Points on a hilly landscape, in no order, each with its height.
From any point a ball rolls to the lowest of the 2 points nearest to it. It stops when none of these is lower. Distance is the straight distance between rows; heights are no part of it.
<1363> h=85.5: [29,-7,-5,23,-5,19,-11,-2,-4,4,-24,14,19,-43,-25,-18,-35,16,-19,4,-5,0,-6,-6,12,20,28,15,-12,-4,8,10,13,-5,-20,4,18]
<32> h=76.7: [-10,-18,1,25,20,12,-6,-13,-19,-6,5,6,15,6,11,-4,4,-16,-12,22,-14,13,19,15,-9,1,2,28,-33,-3,-34,-11,21,-16,-1,5,1]
<937> h=20.0: [15,5,-3,12,-1,-6,-17,10,22,-22,22,-14,17,9,31,-3,9,-21,33,-26,-21,5,8,16,-15,15,-2,0,-12,-9,-4,-28,-8,13,2,39,9]
<17> h=36.6: [4,0,-14,-8,-14,-3,-34,-7,-16,7,19,-18,-8,-21,4,4,-25,-15,-2,-31,-7,-13,-10,2,6,-7,-2,2,0,10,22,-25,-20,7,20,-10,1]
<769> h=66.7: [3,-21,-8,8,24,18,2,22,-13,7,9,16,16,-10,1,-2,8,15,-5,6,4,10,-16,2,3,-3,7,-6,4,4,-7,10,8,15,0,-2,5]
<241> h=45.3: [19,11,17,-10,-17,12,-14,8,6,-5,-18,-15,-4,-13,1,-17,2,24,-3,0,10,-13,7,1,2,2,-8,13,-3,-33,37,-2,-3,-13,-6,-4,7]
<1220> h=31.9: [-6,-14,-9,5,12,0,-8,3,-12,15,-12,14,-28,-6,1,14,14,8,-7,-6,20,-12,-21,-24,4,-24,-17,-3,3,8,-16,18,22,-14,0,-18,-5]
<402> h=69.0: [11,11,5,6,-14,1,-10,-7,-5,8,-20,8,-12,-25,-12,5,-12,0,-26,8,-17,-5,-5,-5,0,-4,-1,33,-20,-10,9,-15,15,-12,0,-7,1]
<971> h=36.5: [0,21,21,-6,5,-22,7,-10,9,-11,-19,-1,-16,17,-6,18,26,20,-7,10,19,2,1,4,-15,-26,-12,17,-7,2,6,6,16,-16,17,4,-27]
<669> h=83.6: [10,-26,-11,-4,20,10,-2,6,-28,8,-7,10,16,-24,-18,14,-11,16,-14,-14,35,0,-13,-6,16,6,14,6,1,29,10,24,13,-19,-6,1,1]
<1367> h=51.8: [-7,0,-14,-20,-3,-6,-8,-8,3,-38,17,-15,22,3,15,11,6,9,20,1,32,0,4,15,-11,-21,-24,-12,21,23,-5,11,8,16,9,17,1]
<497> h=70.5: [5,2,19,-11,5,23,-7,2,7,-13,-9,-17,21,10,19,-17,7,18,15,10,20,1,16,38,-16,7,1,0,2,-36,19,-23,-7,2,15,3,19]
<1150> h=32.3: [-10,-22,-14,-27,-22,-3,-9,-14,2,-25,11,-11,-24,11,-2,11,-23,31,18,-13,34,-14,14,13,-12,-51,-26,-31,27,2,9,5,0,23,44,-4,10]
<1253> h=74.1: [-4,-11,-6,45,14,1,2,1,-6,1,26,7,17,21,-5,-25,5,-35,-3,19,-32,16,9,-12,4,7,4,6,-4,3,-34,6,-11,11,-17,-12,-4]
<927> h=76.6: [1,3,0,-11,3,2,17,8,29,-5,6,11,-5,17,27,18,18,-1,33,-13,7,17,-4,2,-28,-16,-16,-23,-4,-6,-17,13,21,20,12,36,10]
<1308> h=24.3: [-23,-19,0,9,20,2,47,-1,-11,20,-9,8,5,10,-11,-5,13,-23,-9,-6,-4,8,16,-18,12,41,29,-1,-6,4,-42,30,10,-40,-24,10,-14]
<687> h=69.1: [-12,-9,16,-11,16,19,15,-7,1,-18,-1,-9,28,28,16,-16,16,7,18,21,20,11,29,36,-12,9,10,0,-3,-29,-4,0,12,-12,20,6,1]
<239> h=76.8: [-18,18,6,4,-22,24,1,-6,8,4,-12,-5,-7,5,-10,-40,-3,-22,-2,25,-34,-2,15,-6,14,26,0,0,-2,-30,-11,1,-10,14,-30,-27,13]
<653> h=66.1: [4,18,-3,-24,-19,-13,16,-10,-1,9,-8,2,-10,-24,-14,31,-5,-7,-20,-22,-4,-10,-9,-18,2,17,14,17,-17,20,17,6,10,-23,-5,24,-17]
<242> h=73.0: [1,-3,5,30,-8,-9,-10,-11,-4,-14,23,-10,17,17,-15,-24,2,-14,-10,34,-25,10,14,-12,10,-3,5,7,-2,9,-14,19,-16,-1,-18,-5,-10]
<218> h=56.2: [-14,8,-6,-24,-10,-25,-15,-11,-11,3,-1,-1,-3,-29,6,25,6,-3,-8,-25,22,-16,-13,-3,-3,-9,-16,6,3,22,11,-2,22,2,17,8,-17]
<381> h=78.8: [-12,22,9,-19,-19,-13,7,-12,13,-15,13,-3,-12,22,-12,9,-2,9,4,10,-12,0,10,-4,-9,-14,-1,2,0,6,2,12,-5,8,7,16,-22]
<934> h=86.6: [26,-6,5,17,-8,16,-11,2,7,-4,-11,-5,30,-28,-5,-31,-24,20,-2,3,-25,-2,17,2,6,32,28,17,-22,-26,14,-5,-6,-4,-20,14,17]
<1161> h=62.7: [4,12,-1,-8,3,4,5,19,8,18,-6,1,-8,0,13,6,14,-22,18,-15,9,4,-18,-12,12,12,-3,-14,-8,2,-12,-1,3,-29,-29,-6,-5]
<851> h=25.6: [-27,14,-19,-17,-6,-2,0,-26,-10,-13,12,-1,-2,29,6,12,7,-29,12,6,-8,3,-7,2,1,10,-9,-6,14,24,-29,-6,-20,30,-4,-5,-6]
<207> h=62.9: [4,6,7,25,25,-8,-3,21,13,29,1,7,-8,19,20,0,21,-3,17,7,9,7,-30,15,-1,-5,1,-16,6,2,7,-27,-18,3,4,-25,10]
<188> h=73.8: [18,-23,-7,2,-19,20,7,12,17,-21,18,-6,1,7,15,-14,1,-3,36,-19,-9,13,26,-9,-14,-13,-20,-13,-15,-19,-22,24,5,19,-5,39,13]
<251> h=82.8: [4,-11,-3,-12,20,2,-5,10,-19,12,2,2,-1,-9,-16,16,4,33,-8,-9,27,-3,-11,-8,11,-19,14,-10,12,19,23,28,-3,-18,6,-7,-16]
<922> h=53.9: [-5,11,-7,2,-5,-9,-22,-3,-5,-18,3,-8,19,2,15,-9,7,2,10,8,19,-19,-23,20,1,1,-26,-5,36,9,15,-5,-11,34,13,-10,10]
<373> h=49.1: [4,-24,-27,-13,-8,-2,-16,1,-6,-25,17,-2,10,-13,9,4,3,12,19,-13,23,-8,-3,5,-12,-27,-36,-16,26,15,-12,13,9,45,19,17,15]
<181> h=75.4: [-4,19,-2,-6,-8,10,7,1,-4,7,-28,6,-11,3,-34,-31,-20,-26,-13,18,-28,-1,13,-22,34,34,13,3,-5,-21,1,1,-22,-13,-44,-32,3]
<519> h=28.6: [-13,-10,-3,-23,7,1,29,6,0,15,1,-7,5,3,-1,13,8,-25,12,-20,-3,12,20,-10,0,37,27,-9,-14,-6,-30,23,3,-29,-20,36,-17]
<727> h=30.7: [-29,11,-20,-12,-10,-7,-3,-14,-3,-5,6,9,-17,13,5,18,16,-14,-5,5,2,-12,-16,-14,-4,-9,-28,-5,20,22,-29,20,-2,28,-9,-14,6]
<1123> h=61.5: [-14,-1,-10,-31,-21,-12,23,-30,-14,-23,-20,-2,-25,-6,-25,22,-14,26,-26,0,14,-7,15,15,-17,-38,-30,14,11,-2,10,-11,9,16,43,-7,-26]
<80> h=36.1: [-30,0,10,-6,11,-7,21,-14,-5,9,6,-12,1,24,-1,6,0,-25,-3,5,-21,11,41,12,-11,22,40,4,-20,-17,-25,-2,-5,-20,17,22,-33]
<117> h=7.7: [2,-2,1,-33,-6,24,-24,8,-15,15,-7,-19,-8,-18,7,3,-9,8,10,-27,23,-9,6,22,-1,-1,-1,1,-6,-15,31,-30,-20,-13,19,-14,5]
<991> h=36.7: [-9,-17,-1,-22,5,-6,-2,-12,3,-26,-1,5,-17,0,-1,16,-9,35,-2,3,36,-2,5,12,-18,-46,-13,-21,17,-2,9,15,19,14,45,-1,1]
<23> h=46.2: [-21,-23,-28,-18,6,9,3,-5,-12,-12,17,16,0,-10,14,24,-2,3,11,-20,17,6,0,13,-11,-19,-22,-24,12,25,-25,9,18,36,24,15,6]
<802> h=57.7: [2,-11,10,-6,-4,12,0,21,0,29,-24,9,-27,-16,-7,-9,4,29,0,-7,17,-13,-25,-7,13,-5,-6,-17,20,-15,24,16,5,-1,-2,-36,13]
<464> h=48.6: [29,2,-6,18,0,-12,-6,11,0,18,-4,8,-1,-32,-16,-17,-22,-13,-10,-13,-9,-5,-19,-37,24,11,-4,-10,5,11,15,4,-5,-8,-37,-6,27]
<695> h=70.4: [3,-11,-4,23,11,19,1,-10,-14,13,-21,24,-6,-25,-13,-1,-15,0,-31,23,-20,1,-7,-7,1,5,12,30,-21,-5,-16,-2,28,-8,-5,-13,12]
<303> h=26.3: [8,5,-1,-3,7,-1,-14,9,6,4,13,-4,5,-1,18,12,0,-17,10,-18,-11,2,5,8,-10,11,21,7,-27,-1,2,-28,3,-7,3,24,-9]
<476> h=70.0: [2,-7,-10,9,-15,-8,-5,-11,-17,-14,-1,13,10,-33,-24,6,-30,9,-46,11,-15,-9,-10,-30,1,8,5,25,-2,16,-2,15,20,9,-16,14,3]
<1143> h=71.6: [10,-1,-2,21,-13,-9,-20,-9,-4,-12,10,-3,15,-12,-31,-18,-15,1,-32,26,-33,1,9,-27,11,-1,2,21,-7,0,1,18,2,-4,-27,6,-2]
<1287> h=51.9: [17,-26,-7,-1,-5,13,-17,20,1,-11,25,-7,17,-21,12,-2,7,9,23,-13,10,4,1,-10,-4,-14,-26,-14,9,14,2,19,-13,29,-6,22,14]
<501> h=23.8: [-25,11,11,-3,15,-2,49,-9,-22,4,-22,14,-4,21,-24,-10,28,-7,-36,22,-8,-5,20,-16,16,28,6,21,5,7,-6,15,-7,-20,-23,-30,-31]
<294> h=74.5: [-23,2,0,10,-10,11,5,-32,3,-13,5,-1,-13,32,-1,0,-5,-14,3,19,-35,11,24,11,-8,-11,-7,8,-4,-10,-42,2,1,10,4,-4,-2]
<158> h=82.0: [10,-10,10,-5,9,-8,-5,8,-4,-8,15,-7,16,4,-10,3,10,17,-2,11,19,5,2,-9,5,-16,2,-1,1,17,14,31,-5,-26,-7,7,-19]
<221> h=16.8: [8,-6,-14,-23,-10,22,-21,24,-17,10,1,-8,9,-29,10,3,-10,-12,19,-40,21,-15,-11,-1,12,19,-3,-9,1,0,20,-17,-5,0,-2,-2,12]
<777> h=84.5: [15,-21,-10,-5,2,30,-3,6,-20,10,-22,13,20,-31,-20,-9,-17,21,-13,4,21,-9,-16,-2,13,21,8,11,6,-3,7,19,16,-4,-18,-11,26]
<1036> h=39.1: [-22,6,17,25,8,-26,22,-13,-4,4,7,-11,29,14,6,-9,15,-41,-5,5,-20,5,28,14,-8,18,30,16,-10,-12,-16,-2,5,-30,11,15,-30]
<85> h=71.7: [-3,-2,5,28,21,7,9,1,-9,16,0,23,-7,13,-11,-6,4,1,-29,29,-31,9,-5,-7,6,1,18,22,-12,3,-14,-7,2,-6,-12,-27,0]
<490> h=40.1: [-13,-21,4,-3,30,-12,4,-10,-7,-2,1,18,-25,-4,0,33,-6,28,-14,1,22,1,3,18,-16,-40,3,-6,2,6,3,3,28,14,50,-2,-11]
<959> h=45.7: [23,4,-3,15,3,-7,15,5,-8,10,-4,22,9,-18,-35,-6,-25,-11,-30,3,-5,1,-23,-25,30,20,21,8,6,31,6,9,-1,-22,-35,-4,10]
<168> h=53.8: [16,-26,3,29,2,-1,-19,22,12,26,12,-7,-12,-25,12,-5,-2,34,7,-18,-8,-2,-17,-9,3,-11,4,-22,0,-12,18,3,-23,6,-15,-3,22]
<184> h=37.7: [2,13,7,3,13,-9,24,9,-3,21,-26,22,-19,-5,-30,15,6,33,-24,13,2,-8,-16,-11,4,-5,14,12,2,11,19,10,6,-7,4,-23,-20]
<465> h=70.8: [9,-1,5,2,-15,-1,8,-8,-4,-19,2,-28,19,-4,9,-20,5,-36,9,-24,-26,-9,38,-11,4,20,0,13,-24,-16,-22,23,15,-31,-11,35,-12]
<722> h=75.5: [-2,-19,-7,24,10,20,1,2,-5,-1,13,12,11,5,3,-8,-2,-10,2,12,-30,20,8,10,-9,5,11,11,-16,-4,-35,-12,3,21,1,5,9]
<223> h=31.0: [-4,14,-3,7,6,-14,-17,-15,-2,-6,15,-17,-4,42,-1,4,10,-17,20,12,1,5,-9,-4,5,-8,-12,-9,21,32,-10,2,-36,7,-11,-18,-6]
<735> h=42.5: [22,16,24,-12,-1,2,9,8,8,10,-24,-8,-4,1,-10,2,12,19,-4,3,13,2,-2,2,3,2,9,11,-17,-16,26,-5,6,-33,0,0,-16]
<1192> h=54.0: [11,-7,-16,4,-26,1,-1,24,17,-7,8,12,2,-20,9,-9,11,2,9,-9,1,-8,-12,-22,-5,-12,-27,-11,8,1,-10,25,12,38,-8,19,8]
<1238> h=27.6: [-15,16,11,-13,11,2,22,-5,-16,0,-13,0,-1,19,-13,1,26,4,-11,19,11,0,-2,2,9,6,0,11,1,9,2,6,-10,-17,-7,-20,-25]
<562> h=31.2: [-22,2,-11,-31,-3,18,5,4,-7,3,4,5,-3,11,11,14,5,-24,12,-3,-8,6,1,14,-7,22,11,-4,-1,-3,-25,-17,-11,15,-5,7,-10]
<123> h=25.8: [-16,-3,-17,-22,-11,6,-14,-22,4,-11,-4,-8,-13,16,8,13,-21,13,26,-21,23,-3,8,35,-11,-24,-22,-24,20,6,-2,-19,-1,23,42,-6,28]
<155> h=73.1: [-25,4,6,16,-5,-3,5,-16,-7,4,-3,8,-19,18,-4,-10,10,-28,-22,19,-31,7,14,-13,5,4,1,17,-15,-7,-34,5,12,-8,-16,-13,-5]
<1252> h=39.8: [3,-2,-14,-12,-23,-9,-31,-7,-17,5,25,-11,-4,-29,-11,8,-20,-22,-16,-22,-9,-12,-12,-30,11,-6,-8,2,8,25,15,4,-18,10,-4,-8,0]
<567> h=32.5: [-7,-11,5,-7,8,2,12,-1,-10,7,0,-16,15,1,-8,-7,-5,-21,-4,-5,-17,10,31,-4,9,34,41,15,-21,-13,-11,7,-2,-43,-12,22,-19]
<257> h=80.0: [7,17,14,-3,-21,-15,-11,-11,29,-27,22,-26,3,23,8,5,1,3,11,3,-14,4,19,5,-6,-12,-2,-3,1,-5,13,2,-21,-7,8,24,-6]
<1045> h=76.1: [-15,17,-2,-9,-29,17,-12,-17,11,-12,-7,-5,-13,18,1,-18,-9,-9,12,14,-18,3,21,5,0,-4,-17,-1,-5,-26,-22,-4,-2,6,-5,-13,13]
<1222> h=45.1: [8,-15,-6,1,-23,8,-11,-27,12,-35,15,-15,-8,14,3,-7,-29,3,10,8,-25,12,43,11,-9,-32,-9,0,-17,-16,-27,-3,11,-3,7,17,13]
<481> h=35.3: [-20,5,-6,-29,7,21,1,2,-13,16,6,1,-11,11,-2,18,0,0,13,2,4,5,4,24,-4,5,14,-3,-2,-7,-1,-19,-24,10,20,-19,-6]
<492> h=67.7: [-17,7,24,8,9,-1,25,3,19,-1,4,-3,26,29,18,-15,16,-20,25,8,-2,4,22,31,-19,21,19,-11,1,-27,-12,-3,8,-1,21,21,-15]
<1359> h=58.8: [-20,4,-10,-21,-31,-32,-12,-24,-10,-14,-8,-8,-12,-15,-8,11,-11,10,-23,-16,15,-20,1,6,-12,-20,-27,6,21,13,21,-5,23,17,44,-8,-28]
<34> h=42.8: [21,5,13,9,9,-14,7,17,-2,20,-3,2,9,-19,-19,4,-18,8,-15,-2,6,-2,-21,-9,18,13,24,1,-1,18,32,-6,-17,-29,-11,-9,-9]
<733> h=75.3: [8,-7,1,10,-12,10,-7,4,28,-18,15,-11,-11,25,20,-1,13,2,51,-16,-2,8,3,1,-15,-7,-31,-24,9,-1,-21,12,-6,22,-3,24,22]
<688> h=65.8: [-8,3,-11,-13,7,-1,36,-1,-3,13,-28,22,-3,-17,0,19,11,-2,-28,-13,15,-6,-14,-13,4,45,7,10,1,22,-21,15,21,-17,-27,29,0]
<917> h=41.4: [2,-7,-4,4,-12,-5,-15,-31,5,-35,20,-14,-6,27,-11,6,-24,14,4,20,-11,13,24,10,-8,-42,-1,7,-2,7,-11,-2,-7,1,23,8,6]
<1224> h=35.1: [-4,2,5,10,11,0,22,10,-2,25,-28,29,-32,-6,-8,13,10,10,-17,8,3,-12,-20,-17,2,-1,0,12,-7,7,-13,11,25,-20,-8,-15,2]
<1292> h=74.0: [1,9,1,25,14,6,28,-11,-10,4,-12,20,-8,6,-31,-32,-12,-22,-33,32,-26,5,9,-21,37,25,16,6,-4,2,-9,2,-6,-20,-38,-41,4]
<565> h=72.9: [9,3,13,28,14,2,14,3,-10,24,-20,17,-2,0,-23,-18,-13,-19,-23,24,-25,8,-3,-7,24,23,24,17,-20,-7,3,-27,-3,-22,-23,-31,4]
<664> h=75.2: [19,1,0,34,8,1,-22,7,7,2,3,-4,14,-14,20,-19,-4,-24,3,4,-23,2,-10,5,-7,17,-6,23,-20,-12,-2,-31,6,5,-8,3,17]
<821> h=20.2: [-26,-5,-2,10,17,6,47,-7,-13,13,-22,22,-19,18,-14,-3,18,-3,-33,12,-22,-9,18,-21,15,31,21,15,-5,12,-33,24,6,-31,-28,-12,-12]
<1311> h=69.2: [7,2,0,-23,-30,5,3,-5,10,-19,3,-16,9,-18,-9,1,-9,-5,1,-16,-19,-12,25,-19,0,13,6,11,-24,-5,-5,16,14,-19,-17,38,-1]
<1158> h=81.2: [13,0,6,9,-5,-19,-23,6,13,-23,25,-25,19,1,7,-4,8,0,7,5,3,-1,2,-19,1,-10,-11,3,-5,17,7,18,-18,-7,-12,19,-10]
<530> h=23.3: [16,-18,-6,2,16,10,-14,21,-27,27,-2,-3,3,-34,10,-7,-11,-14,7,-27,22,-4,-25,-10,25,9,-5,-9,5,5,13,-16,0,-17,-10,-28,15]
<498> h=27.9: [11,-25,-13,9,10,6,-15,14,-7,29,-8,16,-10,-28,3,2,-6,-2,2,-21,13,-2,-24,-19,11,-1,0,-5,-6,4,-8,7,19,-19,-14,-14,15]
<1232> h=41.6: [-20,12,18,22,10,-30,36,-2,-10,7,0,-4,32,12,-3,-24,13,-44,-23,16,-12,-2,14,2,8,36,21,11,4,-2,-2,0,-4,-24,-10,-6,-30]
<71> h=28.7: [-19,-4,-22,6,17,5,2,-4,-20,-3,2,23,-28,8,2,5,19,-2,-13,9,2,-11,-17,-21,2,-19,-26,1,19,19,-27,26,2,13,-16,-41,0]
<1357> h=67.6: [-1,12,2,-38,-19,-8,6,-1,14,2,5,-5,-10,-3,-2,31,-1,3,3,-25,-7,-4,7,-22,-12,3,19,-2,-20,8,1,10,5,-17,1,38,-15]
<1141> h=33.5: [-1,22,14,-4,16,-24,-1,-11,7,-22,-1,-11,10,34,6,0,29,20,11,19,37,11,2,16,-12,-17,-6,5,10,11,17,4,3,-5,20,9,-20]
<1166> h=51.2: [8,9,3,18,-17,-23,-31,-5,2,-30,-7,-20,12,-2,-1,-15,5,21,-4,13,8,-15,-15,15,-3,-17,-28,7,28,1,30,-7,-26,24,13,-11,12]
<863> h=72.3: [12,-16,-5,14,-16,7,6,-2,3,-18,10,-14,12,-4,12,-18,7,-26,24,-26,-26,12,34,-14,-6,2,-19,10,-26,-15,-31,17,11,1,-11,36,-7]
<1139> h=61.0: [-5,23,-1,-23,-16,-2,7,18,15,29,3,0,-25,1,-1,6,4,-18,13,-12,-4,-3,-24,-16,13,12,2,-25,8,5,3,-5,-29,1,-26,-14,0]
<990> h=62.6: [-2,8,4,16,17,1,17,13,3,4,2,-1,30,13,21,-20,26,-37,10,9,5,8,-6,6,3,29,2,-1,-1,-10,-12,-13,4,1,-17,3,-1]
<1103> h=59.5: [3,1,6,10,21,-6,20,24,-5,24,-21,22,-18,-2,-18,-11,15,24,-12,11,13,-16,-24,-12,23,-11,-14,-19,31,5,26,9,-4,7,-1,-52,-9]
<631> h=30.8: [-7,14,8,13,25,-12,3,5,-1,1,4,0,12,35,0,-6,32,9,2,28,31,6,-5,14,2,-5,-2,4,6,19,9,-2,-11,-8,4,-21,-24]
<1178> h=54.1: [-12,12,-5,-18,3,-24,-4,-7,-4,-20,6,2,15,-8,18,19,9,11,-3,-4,30,-9,-14,12,-13,-13,-18,-7,17,19,14,4,19,22,20,21,-19]
<337> h=64.4: [3,6,-3,-25,7,-1,25,15,0,21,-23,16,-6,-14,-1,23,-4,-19,-1,-20,13,-1,-15,-13,12,34,15,-4,-18,5,-9,-4,18,-27,-24,13,2]
<1026> h=39.0: [1,15,13,-8,9,11,3,-1,1,6,-4,-7,5,17,-16,1,3,11,7,17,0,15,6,30,-8,2,18,4,3,-18,23,-24,-33,9,15,-14,-13]
<945> h=73.7: [17,8,2,34,2,-8,-34,0,3,-12,-14,-4,19,-9,24,-17,3,0,-4,1,-6,-12,-13,20,-6,2,-16,19,-5,-12,17,-41,1,13,7,0,24]
<1029> h=31.4: [13,7,3,-3,0,-7,-26,7,5,18,13,-6,-8,-22,13,21,-17,3,5,-25,-12,-4,-11,5,-7,-10,18,1,-13,-4,26,-31,-5,4,28,6,-5]
<1011> h=55.8: [14,-14,8,20,-10,2,-14,25,20,14,-17,6,-14,-30,5,-28,-1,40,-3,-6,11,-14,-20,-12,15,-12,-11,-19,19,-15,29,14,-15,6,-22,-20,34]
<625> h=60.9: [-2,23,8,-1,18,-16,24,20,3,19,-3,15,3,7,16,-5,10,-44,1,12,1,2,-20,1,11,35,16,-6,-1,-3,1,-29,-7,-7,-16,-17,-11]
<1338> h=68.3: [15,-10,-13,10,10,2,-2,10,-14,10,6,16,22,-35,-6,3,-19,-4,-24,1,-11,2,-24,-15,-1,8,11,8,2,11,10,3,12,22,-8,4,5]
<1055> h=65.5: [2,-26,-3,19,23,18,-2,26,2,7,21,7,20,13,12,-19,22,17,22,6,13,15,-9,9,-3,-6,0,-22,7,1,-11,10,-13,26,-8,-2,14]
<748> h=66.0: [-5,28,16,14,1,-14,6,-10,25,-3,-10,-11,12,50,24,-3,22,-11,28,10,-1,0,3,34,-11,19,-1,-8,4,-13,0,-18,-1,1,15,3,2]
<500> h=72.0: [5,1,6,5,3,10,-10,-2,2,-15,-8,-3,20,-3,11,-12,1,13,-3,18,2,0,7,23,-11,-9,-9,15,-3,-17,8,-14,18,4,16,1,8]
<273> h=48.7: [15,-23,-16,-9,-29,19,-7,-14,17,-28,7,-5,-11,-8,11,4,-41,20,7,0,-8,3,37,2,-23,-37,-12,-13,-11,-29,-14,-13,17,11,13,13,29]
<356> h=51.5: [13,-13,5,-24,-33,17,2,-6,25,-23,10,-9,-21,2,-2,1,-20,35,0,7,-1,3,29,-7,-21,-42,-6,-14,0,-24,3,13,9,7,15,14,14]
<116> h=64.5: [-1,16,8,20,9,-3,-2,7,27,12,-3,7,-5,30,25,3,24,-14,29,-1,-6,9,-17,19,-13,-1,-3,-10,-1,-4,-12,-16,2,2,3,6,8]
<412> h=56.5: [-5,16,-6,-5,5,-10,-6,2,-3,14,0,11,2,-12,19,-2,7,-19,0,-9,15,-14,-34,2,0,12,-13,-15,28,6,12,-14,-4,30,4,-20,4]
<154> h=58.9: [3,27,-3,-10,4,-12,3,14,0,18,6,6,-3,-6,10,-5,-4,-43,-6,-5,-4,-7,-31,-11,10,25,-9,-17,5,1,10,-25,-14,18,-24,-22,10]
<503> h=77.6: [-8,8,1,-15,0,-2,15,2,15,-8,12,5,0,5,13,19,8,7,1,5,-4,8,5,5,-20,-11,3,-5,-4,0,-20,10,24,11,10,29,-8]
<950> h=67.5: [8,20,5,-1,-15,-12,11,-8,6,5,-27,10,-13,-22,-17,14,-6,-4,-30,-1,-10,-9,-10,-23,13,17,5,27,-21,6,-2,4,25,-44,-17,12,-1]
<1288> h=17.2: [-11,7,-5,-23,-11,7,-25,-6,0,4,-1,-17,-18,8,19,15,-8,0,29,-40,22,-9,-2,21,-6,-4,-1,-12,12,-1,19,-29,-20,9,35,-5,9]
<779> h=39.5: [10,13,22,-25,-3,-6,5,-10,-2,4,-21,-10,-25,0,-23,15,11,35,-8,-2,27,-1,-1,0,-11,-27,-13,5,-5,-13,36,8,7,-18,24,-6,-25]
<265> h=40.3: [5,8,8,-4,12,-18,9,-4,-22,22,-15,2,-13,-19,-32,21,-5,7,-25,-9,11,-2,-23,-5,16,2,15,13,0,26,31,-7,-1,-23,3,-17,-31]
<654> h=42.9: [-26,-25,-11,-17,25,-7,1,-6,-17,1,16,14,-11,-19,2,36,-4,24,-16,-22,18,7,9,2,-7,-29,3,-12,13,22,-8,16,24,19,32,15,-11]
<197> h=54.2: [-6,1,9,-18,-20,19,8,2,16,-1,3,6,-23,14,-11,-3,-6,37,2,15,-7,-3,8,3,-12,-25,2,-18,12,-19,2,16,-5,30,16,-15,10]
<234> h=64.1: [1,-19,-4,5,15,28,6,22,-4,-4,10,-6,35,4,21,-28,20,-16,27,0,10,15,2,10,3,29,-9,-10,5,-13,-10,5,-3,12,-15,9,5]
<487> h=42.1: [11,4,21,1,13,1,7,18,9,9,3,-10,11,7,-2,-11,11,10,9,12,9,11,2,7,4,16,28,0,-12,-15,30,-12,-20,-21,-7,-2,-9]
<372> h=35.5: [-1,5,-5,-16,-3,-4,-26,-8,-17,0,27,-16,-12,8,-17,14,-3,-13,4,0,0,1,-3,-16,12,-19,-8,-4,1,29,8,8,-30,-10,-4,-9,-13]
<877> h=31.8: [1,1,-3,8,-11,10,-4,-7,26,-10,14,2,-6,15,13,12,-26,12,20,2,-25,18,11,35,-23,-11,13,-15,-4,-14,-7,-32,-7,33,24,17,30]
<1333> h=48.2: [17,2,17,6,-16,-4,-23,-1,7,-13,-6,-20,0,-2,9,-12,2,43,3,7,12,-10,4,15,-6,-18,-15,3,12,-21,43,-7,-29,4,8,-4,11]
<1146> h=37.2: [4,5,-14,7,-6,-14,-11,-26,19,-20,7,-13,-2,32,-3,22,-30,16,18,7,-8,12,12,25,-13,-31,0,-9,10,11,5,-21,-6,20,34,17,21]
<526> h=51.3: [35,-27,-4,35,11,-16,-22,28,3,18,5,2,5,-44,8,-15,-17,6,-9,-26,-3,-7,-24,-23,18,-1,-6,-6,10,13,22,1,-6,-2,-17,-9,21]
<378> h=26.5: [2,5,4,6,-1,10,2,-1,34,-14,7,-10,16,25,27,7,-4,-5,38,-9,-15,11,17,30,-26,9,17,-15,-1,-23,-7,-26,-5,19,21,38,23]
<367> h=61.2: [-5,0,6,13,12,-5,-3,9,-6,22,-2,3,-25,11,-1,-4,9,13,3,4,8,-2,-27,2,13,-18,-9,-13,24,4,18,-10,-25,16,12,-46,2]

Call two points neighbours if one is among the 2 nearest of the other. Go from one point of each pair to the other, from neighbour to neighbour, staying as low as possible. Name the highest point that can't be avoided.
<937> and <117> => <1252>
<821> and <71> => <735>
<71> and <851> => <727>
<71> and <117> => <1220>

Two balls start at each pair of points below. Name the first point that both come to, or write -.
<769> and <777> => -
<1139> and <116> => -
<239> and <197> => -
<1045> and <500> => -
<1363> and <464> => -

Where does a ball stop that starts at each point below?
<722> => <851>
<337> => <851>
<218> => <117>
